Each row is a point on a landscape with many valleys, with its height.
From any point a ball rolls to the lowest of the 2 points nearest to it. It stops when none of these is lower. Distance is the straight distance between rows; heights are no part of it.
j_456 (h 6.13): [170  66 142  77 141 113 182  94 150 116 120 116 130  85 100  94 113  71
 120 134 135]
j_279 (h 1.86): [179 106  86 117 160  94 162 136 103 124 104 190 102 120 150 146 151 132
 172 118 179]
j_227 (h 6.73): [104 124 118 103 113 119  97 162 132 122 129 125 177 208 175 193 154 112
  73 189  60]
j_42 (h 3.19): [117 116 130 141 145 125 109 123 148 154 115 122  64 125 126 108  71 173
 158 116 115]
j_779 (h 6.01): [105 201 110 149 100 127 138 154 101 131 120 150 125 161 136 149 148 207
 173 114  99]
j_584 (h 1.92): [153 107 106 125 149 110 116  96 129 129  85 121 110 172 166 183  94 196
 184 107 115]
j_62 (h 1.87): [125 148 145 161 167 159  91 125 127 133 143 111 123 172  96 102  87 148
 129  98 108]
j_884 (h 7.59): [ 72 131 137 135 129 145 111 115 151 137 128  81  77 161 162 191  87 162
 159 121  99]
j_606 (h 5.24): [153 188 110 134 119 157 163 118  94 155  94 175 118 168 171 155 142 178
 167 114 100]
j_771 (h 2.73): [122 167 140 105 146 165 140 172 116 131 163 119 160 134  78  71 136  68
 104 148  99]
j_596 (h 4.89): [ 87 163 140 131  97 161 125 180 100 159 141 144 123  89 155 107 156 141
 108 130 127]
j_268 (h 3.11): [180 168 129 198  93 119 135  35 118 116 103 157  59 128 145 154 115 140
 107  74 156]
j_201 (h 4.18): [117 121 137 170 117 153 110 107 145 126 155  83 114 109 125 100 110 108
 114 150 161]
j_273 (h 6.54): [174 113 125 136 177 126 156  97 130 136 120 149 129 158  88  96 108  81
 148 108 128]
j_330 (h 6.22): [ 87 131 140 129 125 163 157 130 137 133 146 110 119 153 144 164 149  89
 119 135 114]
j_23 (h 3.83): [154 169  95 158  94  92 156 125 103 148 122 171  81  79 115 104 145  77
 148 142 179]
j_531 (h 4.76): [110 127 145 131 100  99 136 102 145 114 138 115 191 102  95 109 135 142
 137 127 130]
j_39 (h 6.08): [166  79 116  93 130 144 116 142 125 121 128  91 169  86 105  78 147  70
  98 166 174]
j_665 (h 5.60): [ 83 173 153 100  90 141 160 158 131 114 154 127 157 147 151 140 126 144
 119 140  55]
j_301 (h 3.55): [129  68 111  96 122 106 121 163 130 122 124 119 138  72 157 133 169 120
 119 155 181]
j_982 (h 1.34): [100 199 122 157 113 141 163 145 111 129 160 148 128 135  89 116 172  75
 136 138 133]
j_150 (h 7.47): [105 175 110 107 101 119 101 218  91 141 140 157 186 125 141 110 160 154
 135 157 106]
j_991 (h 6.04): [ 91 161 161  84 129 147 133 151 140 113 143 121 132 184 152 157  76 149
 116 122  14]
j_176 (h 3.79): [191 164  99 197 108  92 147  65 114 107 115 175  58 125 129 143 145 115
 126  98 186]
j_252 (h 0.71): [164 115  85 136 159 108 137 126 114 138  91 155  80 155 150 153 125 170
 188 114 148]
j_22 (h 6.48): [130  97 136 125 144 158 156  90 131 118 129 110 138 148 155 179 151  91
 115 117 140]
j_992 (h 2.68): [185  76 114  96 182 120 160 129 112 113 116 170 137 127 147 143 162  93
 126 115 165]
j_146 (h 6.35): [135 122 123 122 116 152 111 116 121 127 121 113 185 196 200 192 141 123
 113 151  97]
j_989 (h 4.48): [154 157 114 192 103 129 122  88 122 130 134 125  97 119 124  98 106 125
 130 133 159]
j_242 (h 3.95): [142  72 129 145 144 139 113  98 151  93 149  77 113  87 119 116 127  97
  98 142 201]
j_896 (h 5.22): [ 88 188 147 106  85 151 150 178 112 140 152 145 125  95 142  90 115 146
 119 137  73]
j_718 (h 5.96): [ 65  91 140 116 134 153 121 141 172 125 150  69 110 149 127 168 138  91
 109 156 115]
j_297 (h 2.45): [173  35 123  82 194 107 116 136 135 107 110 140 147 142 148 154 136 123
 113 111 148]
j_342 (h 6.30): [106  77 150  69 108 113 164 116 172 126 120  97 151  74  88 103 132  95
 111 155 113]
j_599 (h 3.97): [ 87  67 159 103 159 103 120 105 190 126 122 108 105  70 101 134 104 150
 121 105 135]
j_478 (h 8.02): [ 51 150 139 143 130 124  82 185 145 117 166 107 134 127  97 122 134 169
 130 129 120]
j_344 (h 3.74): [165 137 126 153 126 168 139  90  89 142 101 153 109 130 205 163 137 154
 128 100 159]
j_341 (h 6.39): [119 150 155 101 127 160  91 129 128 122 128 104 163 200 176 167  72 167
 116 125  37]
j_351 (h 4.88): [165 154 110 150 101 128 157  97 121 140 122 132 132 141 151 102  97 141
 166 147 121]
j_748 (h 6.82): [ 71 138 110 118 137 121  78 204 150 120 147 105 111 195 154 163 102 160
 135 166  71]
j_959 (h 1.97): [163 122 138 151 138 111 121 100 102 132  98 172 144 109 122 116 127 183
 139  69 149]
j_644 (h 6.71): [112 134 121 124 129 102 139 140 128 138 143 120 133  97  46  88 141  64
 139 144 151]
j_9 (h 3.63): [ 97  86 134 118 156 107 101 145 169 143 128 113 119 130 114 119 100 150
 151 132 121]
j_419 (h 3.66): [152 134 166 176 120 123 123  39 133 121 111 146  87 103 118 140 101 145
  95  58 145]
j_868 (h 6.43): [109  98 141  93  93 111 143 115 153 121 126  87 141  26  67  90 146  93
 101 148 166]
j_695 (h 5.29): [109  98 133 101 186 143 117 147 143 141 121 130 130 206 132 183 137  95
 124 118  83]
j_116 (h 4.01): [119  95 174 139 148 122 126  61 166 120 122 113 106  85 105 130  94 146
 106  82 139]
j_638 (h 4.37): [111 120 157 121 139 128 118 124 138 114 140 113 206 144  81 110 147 129
 111 110 109]
j_281 (h 6.74): [163  82 160 127 141 173 132  69 121 103 126 101 159 112 152 144 141 113
  75 100 162]
j_856 (h 4.72): [ 87 125 129 109 167 107 100 173 136 127 126 149 157 211 114 185 159 128
 125 115  73]
j_5 (h 7.83): [ 69 177 136 144 106 166 136 145 125 138 144 110  70 157 160 175 110 158
 146 121  89]
j_289 (h 3.21): [145 100 103 134 115  89 114 141 120 127 129 126 123  61 135  98 124 135
 146 147 192]
j_691 (h 6.56): [113 126 142 140 109  96 133 118 135 132 131 125 107  48  52  87 146  80
 106 120 168]
j_415 (h 4.46): [174 192 103 176 105 165 158  76  94 148  95 157  80 151 176 151 132 153
 147 123 140]
j_595 (h 3.67): [140  46 145 104 173 122 126  89 164  67 146  83 107  88 127 170 129 128
  93 123 192]
j_269 (h 4.56): [ 85 125 148 100  88 148 132 170 120 143 133 128 169  95 150 130 184 129
  92 142 120]
j_253 (h 7.20): [112 196 109 136  97 128  96 197  89 143 156 129 154  93 104  68 119 135
 142 156 135]
j_835 (h 0.82): [149 132 143 176 151 154  89  87 107 130 118 126 143 149 129 126 111 175
 124  76 149]
j_258 (h 5.32): [178 156 105 124 137 135 138 141 113 142 119 154 176 171 135  88 111 127
 166 151 106]
j_149 (h 7.13): [187  90 146 122 121 127 156  81 119 102 131 134 111  52 122  96 139  91
  67 113 185]
j_141 (h 6.80): [156 141 139 173 145 115 137  86 126 131 131 160  98 125  63  96 135  74
 111  87 154]
j_251 (h 4.32): [146 131 114 169 110  81 173  76 128 105 129 154  87  98 113 145 143 105
 145 113 177]
j_184 (h 7.77): [ 70 165 132 106 109  98  84 212 131 109 158 127 175 129 116 111 126 184
 125 142  76]
j_814 (h 5.93): [173 115 126 109 107 139 141 121 111 145 128 121 154  74 126  61 117  82
 109 157 151]
j_454 (h 2.80): [159  63 111 118 148 101  94 102 145 103 110 104 158 154 180 173  99 167
 146 132 143]
j_855 (h 5.71): [184 128 105  98 136 110 127 152 104 152 121 145 186 109 106  65 114  85
 153 154 137]
j_411 (h 6.53): [ 98 128 116 107 131 141 106 192 140 140 149 109 129 161 147 116 107 122
 128 172  87]
j_106 (h 3.12): [137  50 135  67 168 116  97 152 154 133 100 129 173 164 121 144 152 104
  80 136  96]
j_466 (h 6.27): [119  95 117  89 125 143 114 170 147 131 142  90 160 138 119 101 145  72
 102 187 120]
j_613 (h 3.28): [138  67 125 131 157 122 105  85 149  92 130  89 107 122 174 189 102 152
 135 115 178]
j_723 (h 6.31): [156  85 143  98 152 129 162 109 141 146 117 135 115 118 126 105  95 101
 134 117 111]
j_707 (h 6.58): [110 195 111 149 107 118 119 174 100 151 119 155  85 120 105  98 125 193
 166 118 111]
j_637 (h 2.81): [147  94 126 128 117  80 137 104 129 120 113 147 128  69 146 120 119 175
 148 110 160]
j_831 (h 7.23): [100 142 106 139 148 125  98 157 137 135 125 114 104 194 129 158 105 179
 175 125  94]
j_298 (h 3.26): [142 210  92 169  86  92 167 122 112 147 125 171  76 126  89 103 133 108
 178 146 130]
j_292 (h 6.91): [123 165 130 163 143 109 126 136 124 142 143 147  93 126  43  75 120  85
 140 113 134]
j_694 (h 5.91): [136 166 129 124 121 170 132 107 107 138 112 130 145 196 185 183 115 157
 148 119  78]
j_744 (h 2.35): [133 228 108 150 107 137 188 129 104 132 134 179 122 158 114 125 156 111
 172 140 109]
j_48 (h 5.66): [ 92  80 141  97 153 136  96 133 157 140 117  94 123 179 166 195 113 119
 108 134  89]
j_409 (h 5.16): [102 182 134 147  81  89 165 115 127 121 138 140 158 114  90 110 130 150
 169 126 110]
j_160 (h 3.88): [114  60 117  76  96 120 128 148 144  99 116  92 168  77 123 138 205  99
  90 169 172]
j_524 (h 3.04): [172 123 118 136 127 145 133 123  98 161  95 172  74 100 184 112 116 166
 133 108 151]
j_702 (h 3.80): [128 107 146  85 148 114 117 156 129 134 117 151 211 163 105 123 155 127
 104 119  75]
j_398 (h 6.96): [125 185  95 174 116 133  95 177  89 154 138 145 102 119 110  84 134 142
 151 142 160]
j_820 (h 6.97): [172  97 136 143 133 150 123 103 100 115 129 140 122  74 163 115 144 128
  83 109 194]
j_100 (h 2.59): [ 92 171 153 181 132 145  89 112 145 133 140 111  73 133  93 113  78 178
 128  96 109]
j_816 (h 4.23): [ 94  89 136  90  75 127 141 136 155 118 125  91 173 107 158 150 170 120
  98 175 119]
j_898 (h 2.19): [ 98 174 123 140 151 169 129 179 122 112 175 120 134 174  97 109 146  77
 119 146 108]

Call two points neighbours if one is among the 2 nearest of the other. Go from one point of each pair to the other, from neighbour to neighbour, staying as low as possible. Name the highest point that can't be avoided.
j_982, j_835 | j_251
j_297, j_252 | j_992
j_268, j_835 | j_116

For each start below, name the point where the ball stops.
j_991 | j_835
j_292 | j_456
j_22 | j_297
j_599 | j_835
j_884 | j_252
j_160 | j_835
